Points on a hilly landscape, in no order, each with its height.
From any point a ball rolls to the lowest of the 2 points nearest to it. It stops when none of these is lower. Distance is the straight distance between rows; heights are no part of it.
(229) height 54.5: [ 17.3,  17.9, -28.5,   8.8,  13.0,   0.2,  -8.6,  16.2,  40.5,  59.3,
  18.1,  30.0, -15.6,  46.8,  15.5,  -7.3, -15.5,  10.7, -50.2, -39.2]
(566) height 49.3: [  4.3, -21.7, -15.0,  34.3,  29.6,   5.5,  14.5, -18.2, -25.8,  -0.5,
 -44.9,  -1.7, -16.5,   1.7,   1.7,  41.4,  42.5,  -8.3, -12.4,  24.4]
(643) height 39.5: [-27.9,   7.9,  -1.1,  31.9,   3.2,   1.5,   4.9,   2.0, -34.2, -55.8,
  -9.1, -11.1, -13.7,   1.8, -31.8,  17.0,  11.7, -10.4, -17.7,  12.6]
(406) height 16.4: [-20.9,  -3.6,  38.8, -15.0, -28.3, -13.8, -37.1,  15.5, -23.3, -37.5,
  26.2, -29.9,  26.2,   2.4, -51.1, -13.7,  35.7, -36.1, -16.3, -19.3]
(1131) height 70.9: [-18.2,  12.2, -29.2, -36.5,  -5.2, -15.2,   8.7, -23.2,  35.1,  -3.0,
   0.8,  30.0, -16.1, -18.7,   3.2,  14.9,  -2.1, -17.2,  30.5,   4.9]
(445) height 43.7: [ -0.9, -25.4,  -5.5,  18.6,   9.7,  -7.4,  -1.4, -27.1,  21.8,  18.9,
  18.6,  29.5,  20.4,  20.7, -53.5, -22.6,  33.8, -11.6, -16.6, -30.4]
(1253) height 68.9: [ 12.1,   2.1, -23.3, -14.6,  26.3,  -1.7,  13.3, -26.2,  24.1,  45.9,
  15.0,  36.5, -27.7, -18.0,  13.6,  23.4,  16.1, -40.0,  49.3,   6.8]
(422) height 59.1: [ 10.5,  21.7,  36.9, -19.2, -58.4,  13.6,  52.0,  16.8, -41.5, -38.5,
 -43.1, -11.2, -34.8, -29.9,  27.1, -27.3,   7.3, -13.6, -15.3,  23.9]
(851) height 36.6: [-27.3, -17.2,  17.5, -16.5, -13.6, -18.0, -32.0,   3.5,  18.4, -16.8,
   3.9,  -5.0,  25.0,  -7.8, -20.5, -31.6,   7.0,  -7.7, -13.7, -27.8]
(836) height 21.6: [-27.0,  -8.1,   3.8,   5.5,   2.9, -23.3, -12.5, -19.9, -34.0,   6.7,
 -22.1, -11.5,  -5.1, -10.4,   7.0,  50.2,  36.8, -27.9, -19.1,  24.8]
(91) height 58.2: [  5.8,  -9.8,   1.7,  14.7,  19.0,   3.2,   2.9, -23.9, -26.4,  19.5,
  38.5,   8.0,  11.9,   0.5,  11.9,  25.3,  13.9,  -4.4,  25.9,   0.9]
(735) height 75.0: [  9.9,  -4.3,  47.6,   1.7,  -3.2,   7.5,  -9.1,  13.8, -19.7,  -4.0,
  32.9, -26.1,  50.9,   1.1, -38.3, -37.3,   6.6,  22.5,  14.6, -11.1]
(888) height 50.3: [-14.5, -22.4,   4.7,   1.4,  15.2, -16.8, -21.1,  21.1,  28.7,  15.1,
 -40.6, -16.1,  -7.5, -17.5,  13.7,  -9.1, -31.1,  34.0,  -6.7,   3.0]
(918) height 46.8: [  6.8, -25.8, -27.0,  36.7,  22.6,  20.1,  31.8, -16.6, -16.9, -32.6,
 -53.1,   8.7, -23.6,  16.3,   2.6,  36.2,  36.7,   4.8, -25.9,   8.9]
(941) height 25.9: [ 28.8, -10.5, -52.1,  18.5,  32.4,  32.9,  22.3, -22.6,  19.9,  -6.1,
 -17.5,  21.0, -20.8,  20.4,  -5.6,  21.4,   3.9,  13.9,  30.6,  -0.4]
(1136) height 22.3: [  1.8,   2.5, -56.5, -12.8,  -2.5, -16.0,  -3.7, -13.6,  53.3,  16.7,
  -5.1,  29.6, -29.3,  41.1,  11.3,  13.8,  -9.3,  12.8, -19.2, -30.2]
(753) height 44.8: [  0.6,   5.3,  22.8, -13.1,   3.6,  -4.0,  -0.7, -16.5,  20.6,   8.2,
  46.3,  21.5,  31.1,  12.4, -30.3, -36.5,   9.5, -11.4,   2.6, -36.2]
(744) height 55.1: [ 34.3,  35.0,  13.5,  -1.4,   0.5,   4.4,  27.5,   9.2,  40.2,  36.1,
  29.8,  35.4,  15.5,  50.3, -32.2, -28.3, -11.0, -14.2, -45.3, -63.9]
(36) height 50.4: [ 19.6,  22.8,  26.3, -15.6,   7.1,   0.1,   7.9,   3.9,  35.1,  34.2,
  50.3,  30.9,  27.1,  26.1, -21.6, -36.8,  -4.8, -14.2, -28.1, -45.7]
(309) height 77.5: [ 17.1,   7.4,  41.9, -19.9, -15.2,   7.8, -16.0,  23.4,  -1.1,  11.4,
  42.3, -22.0,  40.8,  -6.4, -24.2, -44.8, -25.0,  15.5,  26.4,  -9.3]
(797) height 53.1: [ 14.4,  27.5,  12.8,   6.9, -44.7,   1.1,  43.3,  20.5, -66.3,  -8.0,
  -9.3, -31.4,   4.7, -57.0,  -4.9, -28.4, -32.3, -17.2,  22.5,  41.9]
(286) height 22.7: [ -1.1,  29.1,  24.5,  20.3, -10.8,  -4.1,  33.5,  -4.6, -71.1, -24.2,
 -26.5, -19.3, -47.0,  -5.5,  -8.2,  25.8,  25.6, -28.4, -39.6,  47.4]
(1263) height 40.0: [-14.6, -11.6,   5.7,   0.0,   5.1, -16.5, -16.8, -20.9,  14.6,  13.9,
  24.5,  20.6,  22.2,  -3.0, -30.2, -17.1,  17.2, -11.2,  -0.1, -13.8]
(524) height 51.9: [ 14.1, -32.2, -25.6,  42.6,  45.7,  25.2,  -3.8, -25.1, -30.3,  28.0,
 -18.5,  -4.2,   0.4,   9.1,  -3.8,  38.3,  46.1, -11.7,  -2.0,  16.0]
(708) height 65.0: [ 17.0,  14.9,   3.8,  -6.8,  17.0,  -1.5,  -7.2,  18.8,  11.3,  35.8,
  14.2,  -4.1,   4.8,  -9.1,   6.0, -12.7, -40.0,  35.5,  31.8,  20.9]
(713) height 42.1: [-42.8, -13.7,  26.1,  -5.9, -21.9, -26.5, -36.1,  11.6,  -4.1, -13.5,
  -7.9, -20.8,  22.0, -33.6, -21.8, -24.0,  -0.5, -14.6,  -4.1,   2.1]
(82) height 46.6: [  6.0, -18.6, -24.5,  14.1,  -2.1,  -7.1, -11.8, -32.6,  34.6,  13.5,
   9.7,  35.5,  12.6,  35.1, -20.1, -13.7,  14.6,  -3.0, -29.0, -37.3]
(261) height 56.8: [  5.1,  19.4,  19.1, -21.5, -59.6,  15.8,  39.0,  19.5, -40.1, -45.6,
 -18.4, -27.9,  -6.9, -32.7,  30.4, -12.7, -11.7, -23.2,   5.4,  22.9]
(217) height 49.2: [ 14.3, -10.4, -49.0,  -3.5,  31.7,   6.3,  -9.9, -16.4,  50.0,  57.7,
 -31.6,  27.0, -20.6,   0.1,  12.0,   0.8,   1.8, -12.9,   5.6,   6.4]
(429) height 37.1: [-13.3,  16.9,   6.6,  13.6, -27.5,  22.7,  13.4,   0.2, -45.3, -72.3,
  14.1, -22.7,   0.8,  12.5,  10.2,  21.8,  16.9, -19.3, -11.2,   1.0]
(594) height 69.7: [ -1.2, -11.9,  33.5,  29.1,   4.0,   6.0,  -4.3,  19.0, -25.7,  -6.5,
   8.6, -19.7,  33.6, -28.1, -39.9, -32.1, -17.6,  31.5,  22.7,  18.4]
(663) height 35.8: [-18.9,  -7.0, -21.2,  46.4,  15.6,  13.8,  26.7,   0.0, -25.2, -66.1,
 -24.9,  -1.5, -21.6,  17.1, -20.1,   9.0,  19.7,   7.5, -28.2,   4.6]
(534) height 11.6: [-15.0,  30.5, -10.2, -33.9,  -5.3, -11.3, -10.1,  -1.1,  35.9,   1.7,
  30.4,  20.7,  -2.8,  -5.7,   2.8,  -8.6, -26.5,  -0.3,  27.6,  -7.2]
(401) height 66.6: [ 16.8,  -2.1,   7.7,  12.5,  19.0,   4.6,   0.3,   0.9,   0.2,  51.4,
  21.4,   2.3,  14.1, -29.4, -14.8, -11.9, -25.5,  16.9,  53.5,  30.9]
(58) height 17.3: [ 28.1, -15.6, -17.7,  21.6,  35.7,  11.1,  -9.2,   2.2,  12.7,  12.5,
   3.0,  -2.7,   4.3,  46.5,  12.1,   8.0, -13.9,  51.9, -22.4, -21.7]
(331) height 34.7: [ -4.9,  -5.5, -23.1,   0.9,  11.1,   7.8,   9.0, -16.8,  21.6, -15.9,
  12.9,  22.3,   3.9,   3.7, -14.4,   0.2,  -1.6,  17.2,  23.2,  -8.2]
(136) height 60.1: [ 19.1,  10.2,   0.8, -12.3,  13.0,   9.6,  21.2, -19.4, -13.9,  11.9,
  31.0,   7.0,  -2.7,   1.8,  35.9,  37.0,  -2.7,   3.9,  33.4,   9.8]
(412) height 56.7: [ 17.1,  18.6, -13.3,   0.3,   1.0,  -2.9,  -1.7,   7.1,  48.1,  41.7,
  21.3,  39.0,  -3.8,  47.0, -21.6, -26.1, -17.6,   5.1, -51.8, -52.0]
(432) height 54.1: [ 18.4, -32.4, -30.4,  41.7,  30.7,  14.4,  -2.7, -35.9, -12.5,  29.9,
  14.1,  11.8,   9.6,  21.7,  -9.0,  24.4,  37.2,  -8.2,   0.3,  -6.2]
(77) height 50.7: [ -3.3,   9.3,  16.2,   8.2, -45.7,  -5.6,   8.0,  24.9, -53.0, -15.7,
 -10.7, -42.1,  17.4, -44.0,  -1.3, -26.9, -31.0, -10.8,   8.9,  29.5]
(650) height 4.4: [ -6.9,  -0.9,   0.0,  -0.6,  12.7, -13.0,  -1.2,  -3.4,   9.4,  13.0,
 -23.4,   0.4,  -3.0, -14.2,  20.1,  14.8,  -7.1,  10.2,   7.7,  16.2]
(868) height 66.7: [  6.3,  11.9,  -7.2, -12.0,  22.5,  -5.5,  -5.2,  -6.6,  24.6,  45.5,
  23.1,  17.6,  -1.2,  -9.2,   9.5,   1.2, -17.3,   4.0,  26.4,  12.2]
(877) height 47.4: [ 11.6,  -0.9, -28.3, -26.9,  28.4,  -6.7,   5.1,  -6.2,  40.1,  36.7,
 -44.2,  22.6, -31.2,  -0.1,  22.9,  26.4,   1.8,   4.0,   9.9,  14.8]
(347) height 29.1: [ 18.4, -30.4, -49.2,  44.0,  24.2,  30.2,  13.8, -24.9,   7.1, -16.4,
  -9.5,  12.6,  -7.2,  24.6, -30.3,  18.5,  25.8,   5.7,  18.1,  -4.3]
(87) height 48.3: [  0.0, -29.4, -33.8,   8.1,  12.2, -18.0, -19.2, -21.1,  38.3,  22.7,
 -19.6,  20.8,  -3.1,  18.1,   4.1,  -4.0,   7.5,   8.6, -35.9, -24.5]
(259) height 63.5: [ 14.1,  33.1,  -7.9, -22.7,  14.1,   1.0,  -3.4,  32.5,   6.3,  50.0,
  19.4,  -9.2, -17.1,  14.1,  23.9,   7.6, -31.2,  37.8,  21.4,  17.4]
(1160) height 27.4: [-13.2,   8.5, -10.4, -26.2,  -9.8,  -2.4, -21.7,  16.7,  42.0, -32.1,
  12.1,   5.0,   1.1,  13.2,  -2.5, -24.4, -23.4,  18.1,   6.1, -33.9]
(278) height 28.9: [-27.2,   3.4,  18.1,   3.6, -16.3, -13.2,  14.7,  -1.9, -39.3, -22.9,
 -37.2, -17.4, -13.3, -14.9,  16.0,  33.6,  30.5, -26.8, -28.5,  24.2]
(637) height 36.0: [-27.6,   2.0,   3.1,   5.2, -13.8,   3.7,   3.5,   2.1, -15.4, -51.4,
 -16.7, -11.8,  -2.3, -11.5,   5.6,   9.8,   9.0,  -4.8,  -3.8,   7.2]
(1139) height 56.1: [ 24.5, -15.7,  -5.7,  26.9,  31.7,  10.9,   2.1, -34.8, -10.9,  33.2,
  45.4,  18.0,  16.4,  24.9,   6.8,  21.3,  21.3,  -1.5,   4.5, -16.4]
(1010) height 13.7: [-17.6,  -9.9,   2.6,  -5.8,   0.9, -23.1, -14.1, -15.3, -11.4,  16.3,
  -9.7,  -1.7,  10.1, -23.8,  17.6,  21.3,  20.0, -16.0,  -4.1,  14.4]
(908) height 36.8: [ -7.2,  12.0,  28.0,  -7.3, -26.9,  -9.0,  36.9,   6.0, -25.8, -16.0,
 -57.0,  -4.2, -20.4, -47.4,   7.8,   2.1,  10.9,  -9.1,  -1.1,  41.1]
(23) height 79.9: [ -2.1,  20.8, -12.1, -38.7,   2.4, -20.9,   9.3, -23.9,  23.8,  29.6,
   5.4,  27.0, -19.9,   5.5,  46.1,  34.2,   0.3, -13.7,   6.7,  -1.7]
(335) height 41.1: [-26.7,  26.1,  20.9,  -8.4, -35.4, -13.9,  19.3,   4.9, -46.4, -14.4,
 -37.4, -18.9, -14.8, -48.8, -10.5,  16.3,   5.7, -36.5,   3.9,  43.8]
(825) height 79.5: [  6.7,  23.5,  21.1, -25.8, -19.2,   1.2, -20.2,  25.7,   4.4,   7.8,
  35.2, -17.7,  18.9, -16.8,  -0.7, -20.6, -42.1,  17.5,  35.3,   6.0]
(671) height 43.6: [-14.7, -20.7,  22.9,  -3.3,  -5.0,  -5.3, -29.6,  32.4,  23.2,  -9.1,
 -10.1, -25.9,  12.4,  -8.4,  -8.9, -41.4, -33.2,  30.7,  -1.7, -22.9]
(447) height 82.5: [ 12.7, -10.5,  26.3, -37.7, -40.2,   9.0, -43.9,  57.2,  18.1,  -5.6,
  19.3, -46.7,  10.5,   1.3,  11.8, -37.2, -45.3,   2.4,   3.8, -12.3]
(1172) height 39.1: [-18.7, -26.8,  23.7, -15.5, -25.9,   4.7, -28.1,  45.9,  21.2, -34.9,
 -16.0, -45.8,   1.8, -11.0,  11.7, -35.0, -43.5,   9.2,  -4.2, -22.9]
(747) height 25.7: [ -2.2,  -2.3,  20.8, -27.0, -28.6, -15.0, -34.4,  11.8,  -5.4,  11.4,
  15.4, -26.6,  21.8, -11.4,  39.3,  -8.5, -18.3, -11.9,  -5.0,  -1.1]
(179) height 18.7: [ -5.3,  11.3,   1.3, -14.7,  -8.9,  -0.9,  -2.9,  -4.9,   4.6, -18.0,
  30.1,   6.2,   8.5, -10.7,   0.1,  -1.7, -19.0,  10.2,  31.7,   4.2]
(108) height 86.4: [  7.3,  13.5,  22.9, -46.6, -22.7,   6.7, -36.5,  45.3,  36.3,  -3.0,
  42.2, -16.9,  14.4,  18.6,  -4.7, -49.2, -19.6,  -1.3,  -4.4, -32.5]
(610) height 46.9: [-18.6, -12.2,  26.3,  10.4, -37.8, -12.7, -26.8,  22.3, -36.6, -12.6,
  -9.1, -42.0,  25.4, -35.0,  -7.8, -18.7, -13.8, -16.6,  -2.5,  14.1]
(837) height 76.6: [ -3.0,  17.8, -30.9, -36.8,  -9.1,  -7.7,  -0.7, -18.1,  26.4, -17.4,
  15.0,  18.0, -10.0,  35.6,  43.2,  29.4,  -4.4,  -2.8,  -8.0, -32.9]
(5) height 40.6: [-15.9, -16.8,  -4.6,  15.7,   8.2,  -4.2,   0.6,  -0.9,   4.1, -41.8,
 -23.4,  -2.4,   1.7,   0.5,   4.8,   5.7,  -0.6,  19.6, -13.5,  -6.8]
(772) height 26.0: [  4.0, -11.0, -56.0,   3.2,  -3.1,  -5.3,   4.7, -33.2,  54.3,  19.6,
  -9.1,  42.1, -22.0,  20.9,  -2.4,   7.9,   4.6, -13.7,   2.0, -14.8]
(526) height 61.8: [ 18.4,  31.9,  -6.0, -20.7,   8.3,   9.3,  12.7,   8.2,   0.8,  13.4,
  32.3,   0.4, -10.2,   7.1,  23.7,  24.7, -30.4,  28.9,  40.9,  11.1]
(927) height 84.3: [ -3.9, -15.8,  31.4, -42.7, -21.2,   5.2, -41.1,  57.9,  40.2,  -8.1,
  11.4, -37.2,   3.3,  17.2,   5.6, -52.0, -29.0,   3.4, -16.8, -42.0]
(1217) height 44.7: [ 14.2,   3.0,   0.6, -34.2,   9.8,   2.9,  26.5,  -1.5,  20.1,  16.1,
 -58.5,  24.0, -29.9, -25.5,  19.0,  26.8,   3.7,   6.9,  15.2,  24.7]
(827) height 78.5: [  8.8,  17.4,  -7.1, -39.5,  -0.8,  -1.7,  16.1, -17.1,   5.0,  -6.6,
  -2.0,   9.8, -12.2,  17.3,  52.3,  44.8,   3.8,   6.2,   4.0,  -5.3]
(597) height 19.2: [ 10.9,   0.3,  13.3,  24.9,   7.9,  16.1,  33.0,  13.6,  -9.1, -21.0,
 -45.0, -10.2, -16.3, -20.4,  14.2, -11.4, -21.8,  31.1,   4.2,  29.4]
(1002) height 68.0: [ -1.2, -10.0,  14.3,  27.0,  14.9,   4.2,  -7.4,   4.3, -12.6,  23.7,
   5.8,  -3.4,  19.3, -38.8, -43.4, -21.7, -13.8,  14.5,  47.3,  35.9]
(577) height 32.2: [ -1.9, -12.2, -41.9,  49.8,  16.5,  27.7,  31.2, -16.6, -12.3, -48.2,
  -4.1,  12.6, -12.1,  23.3, -33.3,  19.8,  22.1,   8.6,   1.6,  -1.3]
(221) height 72.5: [-16.9,  22.7,  -9.9, -45.8, -16.3, -18.9,  -3.2,  -5.8,  29.1, -18.2,
  -6.8,  10.6,  -7.9, -10.2,  26.7,  19.1,  -6.8,  -5.8,  14.6,   1.9]
(1268) height 29.6: [ 14.7, -24.7,   5.4,  27.6,  35.1,   3.6, -11.0,  -2.7,  -5.1,  40.9,
  -5.2,  -5.2,  22.6, -15.2,  -5.2,  -7.9,  -7.0,  23.2,  10.8,  20.8]
(1265) height 24.8: [ 12.6, -18.7,   7.1,  40.1,  22.0,   8.0,   9.3,  12.7, -14.1,  10.7,
 -29.2, -14.1,   2.6, -26.2,  -1.2,  -7.6, -18.4,  29.5,  11.2,  35.3]
(552) height 61.6: [  9.8,  22.6,  41.8, -18.1, -45.1,  19.8,  62.2,   1.6, -50.9, -31.0,
 -34.4,   9.4, -52.9, -12.8,  22.7, -21.4,  36.8,  -2.8, -32.8,  27.6]
(303) height 38.8: [-14.7, -27.5,  -5.9,  30.9,  23.8, -13.8, -23.6, -16.1, -18.5,  21.1,
 -10.5,  -3.3,   7.5,  -3.9, -30.8,  17.7,  34.9, -14.3, -17.6,  16.4]
(311) height 27.3: [-28.0,   3.2,  30.8,  11.0, -15.8,  -7.7, -29.1,  10.7, -45.0, -31.5,
  19.8, -32.8,  15.1,  -4.1, -47.5,   0.0,  18.4, -20.3, -12.8,   1.4]
(226) height 44.0: [-12.4, -32.4, -21.0,  32.2,  14.6,  -1.9,  14.8,  -4.1,   2.0, -32.8,
 -57.3,  -3.2, -16.4,   2.2,   3.1,   8.5,  14.1,  15.4, -25.9,  -0.3]
(778) height 34.1: [-26.4,  -7.4,  17.7,  23.4,   9.7, -12.0, -25.0,  -3.2, -39.6,  -0.4,
   6.8, -18.5,  11.2, -10.7, -48.0,  13.7,  23.5, -13.5, -15.4,  15.1]
(538) height 69.8: [  6.4,  22.3, -28.1, -32.8,  14.8,  -2.5,  22.7, -19.5,  31.6,  19.9,
  11.9,  38.2, -35.0, -10.4,   9.8,  22.9,  -3.3, -10.0,  53.7,   8.8]
(921) height 52.8: [ -3.5,  13.4,   5.1,  -6.8, -17.5,  19.0,   0.9, -10.9, -19.8, -51.1,
  51.8,  -4.6,  19.6,  15.3,   6.7,   9.8,   6.6,  -5.0,  25.9, -21.5]
(20) height 50.8: [ 32.2,  -4.1, -55.8,  16.6,  30.9,  20.6, -11.1,  -7.5,  49.0,  66.0,
 -10.5,  31.0, -19.8,  29.6,  -0.8,  -6.2,  -2.6,  -4.9, -12.9, -17.0]
(281) height 35.0: [ -4.8, -17.8,  19.4,   9.9,  15.6, -12.2, -22.3,  -5.3,   0.6,  25.8,
   8.3,  -0.2,  30.2,  -5.9,  -6.6, -12.9,   8.2,   9.6,  -6.3,   0.3]
(291) height 22.2: [ 27.7, -18.9, -37.5,  22.5,  31.9,  15.7,  -1.3, -19.4,  21.7,  10.0,
   0.9,  19.4,  -2.4,  38.8,   8.1,  12.0,   1.2,  29.9,   6.4, -13.3]
(869) height 47.2: [ -3.3, -17.1,  15.8,  -2.7,  18.0, -13.2, -29.6,  27.1,  38.6,  29.3,
 -14.9, -10.5,   6.4,  -8.7, -13.2, -38.1, -32.8,  41.7,  -2.1, -12.1]
(555) height 67.9: [ 14.0,   4.2, -22.8,  -7.4,  30.2,   1.0,  -0.8, -21.1,  28.2,  65.7,
  23.4,  38.5, -15.1,  -8.6,  11.9,   2.4,  -2.3, -25.9,  17.3,   0.4]
(1138) height 8.9: [ 13.1,   1.0, -21.5,  -4.3,  17.6,  -1.2, -18.6,  23.6,  16.1,  18.4,
  11.5,  -8.0,  -8.2,  54.4,  33.0,   8.2, -15.9,  46.3, -40.5, -40.2]
(74) height 19.7: [  1.8,  22.5,   0.8, -24.2,   3.7,  -3.5, -24.2,  14.6,  38.8,  10.6,
  31.8,  10.9,   4.2,  11.2,  -7.9, -29.8, -25.2,  18.2,   1.8, -19.0]
(78) height 52.5: [ 21.1,  -8.1, -29.8,  12.0,  35.0,  -5.4, -22.0,   9.3,  38.5,  63.2,
  -4.4,  19.6, -12.8,  30.8,   2.6, -10.2, -11.2,  21.4, -35.2, -17.8]
(202) height 32.4: [  8.5, -26.0,  23.9,  13.5,  32.6, -17.8, -22.3,  -3.3,  17.1,  58.9,
  -0.2,   8.2,  30.1,  -2.1, -23.5, -39.1,  11.8,   4.4, -26.9, -10.7]
(1107) height 81.0: [  6.8,   8.2,  17.9, -23.6, -38.6,   4.7, -19.8,  47.3,   4.1, -14.0,
   5.3, -32.8,   7.7, -17.5,  16.2, -25.9, -55.2,   9.2,  23.2,   5.7]
(1039) height 48.5: [ -4.2,   3.2,  22.4,   4.5, -10.3,  13.6,  -8.3,  -3.5, -45.1, -31.6,
  53.5, -25.1,  32.4,  13.5, -11.7,  14.2,  24.7, -16.2,  12.0, -15.1]
(144) height 23.1: [-22.0, -10.9,  19.4, -13.3, -19.5, -26.0, -31.1,  -3.2, -18.3,   1.7,
  -6.0, -20.8,  21.6, -14.4,  35.9,  10.7,   7.9, -16.4, -23.8,   1.4]
(997) height 12.4: [ -9.5,  18.1,   8.6,  10.9,  -3.1,   1.9,  32.9, -18.8, -54.2, -22.9,
   2.6,  -2.9, -19.0,  -5.5,   1.6,  51.7,  27.7, -25.7,  10.3,  26.9]
(459) height 31.4: [  9.3, -20.7, -40.4,  24.1,  18.4,  15.7,  -0.3, -25.2,  25.0,   2.1,
  16.7,  27.3,   4.7,  17.5, -37.9,  -4.5,  15.5,   2.6,  24.5, -15.2]
(931) height 28.8: [-19.1, -12.0,  37.3, -17.9, -18.9, -10.9, -29.8,   6.9,   1.0, -16.8,
  24.1, -18.4,  40.8,   9.2, -27.8, -33.9,  30.7, -22.8, -21.8, -34.9]
(957) height 18.1: [ -5.7,  18.1,   9.2,  25.0,  13.5,   9.1,  24.8,  -9.8, -52.6, -18.2,
 -22.7,  -8.7, -38.3,  -4.9, -21.5,  40.1,  30.4, -33.8,  -6.3,  47.3]
(368) height 25.2: [ -4.9,  26.3,   1.5, -15.7, -18.8,  12.0,  22.8,   7.5,  -1.0, -48.4,
   3.7,  -1.0,  -2.4,  -9.0,  11.7,   3.7, -21.4,   9.3,  29.5,   9.2]
(1170) height 12.6: [ 13.7,   5.7,   1.8,   0.6,  12.6,  10.6,  18.7,   7.8,  -2.0,  -7.5,
 -26.3,  -4.6,  -9.5,  -4.1,  22.1,  15.6, -22.3,  30.7,  12.0,  17.4]
(631) height 16.1: [ -3.3,   1.0,  26.4, -18.7,  -5.3, -21.6, -35.4,  11.1,  11.6,  42.2,
  17.9,  -6.9,  24.9, -13.3,  17.2, -27.4, -22.0,   0.3, -12.9,  -2.8]
(824) height 28.7: [  5.9, -23.4, -62.5,  18.5,   2.3,   9.0,   8.0, -48.3,  35.2,   4.3,
   0.9,  38.5, -14.7,  18.4, -29.4,   9.9,  19.1, -24.1,  27.6, -18.0]
(865) height 72.3: [  3.8,  -7.2,  47.2,  13.6, -25.5,   2.7, -15.2,  25.4, -40.8,  -6.5,
  20.3, -43.4,  46.6, -21.5, -41.2, -36.4,  -8.2,   5.2,  10.1,   6.4]
(154) height 41.2: [  4.2,  -2.0,   9.9,  -2.5,   6.3,   1.8,  36.0,   2.6,  -6.8,  -5.4,
 -57.1,   8.3, -20.2, -27.7,  11.6,  18.9,   6.8,   4.2,   0.4,  34.5]
(686) height 31.7: [-12.1,  22.5,  -1.8,  12.0,  -9.2,  21.1,  41.4, -14.1, -37.4, -70.9,
  19.5,   2.7, -18.2,  12.2,  -1.7,  27.4,  15.7, -17.6,  19.2,   4.3]
(194) height 54.8: [ 21.6,  33.0,  13.5,  -9.5, -62.9,   9.9,  59.1,  25.8, -70.2, -27.9,
 -14.2, -36.1,  -7.8, -39.4,  16.7, -39.4, -18.0, -30.6,   4.4,  36.6]
(196) height 26.8: [ -4.7,  13.6, -12.4,   1.2,   2.6,  12.7,  33.3, -15.9, -11.1, -52.1,
  -3.1,   9.4,  -6.3,  11.0,  14.4,  33.5,  13.8,   4.1,  12.2,   1.7]
(627) height 17.0: [  1.8,  12.8, -41.5, -18.1,   9.9, -10.5,  -6.5,  14.9,  31.8,  19.3,
   3.0,   9.4, -29.3,  50.4,  30.0,  16.5,  -9.8,  28.7, -24.9, -25.7]
(1146) height 33.7: [-22.3,  -9.3,  -3.5, -22.7, -11.4,  -3.9, -27.1,  31.1,  35.9, -34.7,
 -11.4, -18.9,  -8.3,   5.4,  20.8, -16.3, -36.1,  17.0, -10.1, -24.7]
(1164) height 74.5: [ -9.8,  28.2, -11.1, -48.8, -28.2,  -3.9,  -4.9,  -6.3,  17.0, -39.6,
  24.9,   8.0,  -7.5,  13.4,  37.7,  20.4, -11.0, -14.6,  14.1, -15.9]
(253) height 42.8: [ -9.1, -34.2, -20.2,  29.7,  18.2, -16.1, -22.5, -34.6,  -5.8,  42.9,
  -0.3,  20.8,   8.3,  10.9, -19.2,  13.8,  47.9, -36.9, -31.0,  -6.1]
(1033) height 30.7: [-19.1,  16.4,  14.0,  -1.5, -22.2,   3.9,  24.9,  14.0, -13.7, -49.6,
 -27.1,  -5.9, -10.2, -30.9,   7.5,  -6.6, -13.4,   3.3,  12.6,  24.6]
(260) height 19.6: [  5.2,  10.6,  13.3,   1.3,  -4.1,   7.3,  42.1, -13.6, -33.9, -24.8,
 -21.0,   9.7, -12.4,  -9.0,  26.6,  38.8,  19.8,  -5.0,   3.8,  19.8]
(155) height 45.8: [-10.6, -31.3, -26.4,  13.2,  20.8, -19.6, -15.6, -29.7,  15.6,  32.5,
 -19.7,  20.9,   7.5,  -0.4,   6.4,  12.0,  29.0, -16.7, -21.6,   1.0]
(1228) height 27.9: [ -1.9,  15.1,  30.3,  19.2, -21.2,   1.0,  29.0,   7.9, -70.9, -26.4,
 -37.2, -31.7, -24.6,  -8.0,  25.3,  22.9,  24.1, -19.2, -42.7,  27.5]
(593) height 43.3: [ -6.1,  -4.5,  17.7,  18.5, -18.7,  18.4, -12.7,   7.9, -37.0, -56.7,
  26.5, -28.4,  25.2,  17.4,  -1.4,   2.2,  13.3,  -2.5,  -9.2, -12.1]
(1085) height 25.6: [  8.6,   1.2,  38.9,  -5.3,  11.8, -18.4, -27.2,   6.3,  23.8,  66.5,
  10.2,   9.5,  27.2, -11.2,  -8.5, -42.6, -13.5,   1.9, -25.9, -13.2]

For each start below, name the point where the ball stops.
(837) => (534)
(261) => (406)
(643) => (1138)
(412) => (908)
(526) => (534)
(825) => (534)
(23) => (534)

Call two points neighbours if one is among the 2 nearest of the other. Go from one point of each pair to the other, from neighbour to neighbour, staying as low as possible. Name the highest point that can't be avoided.
(908) and (534) => (888)
(406) and (1010) => (87)
(1138) and (534) => (331)
(997) and (908) => (335)
(650) and (631) => (747)
(997) and (1010) => (278)
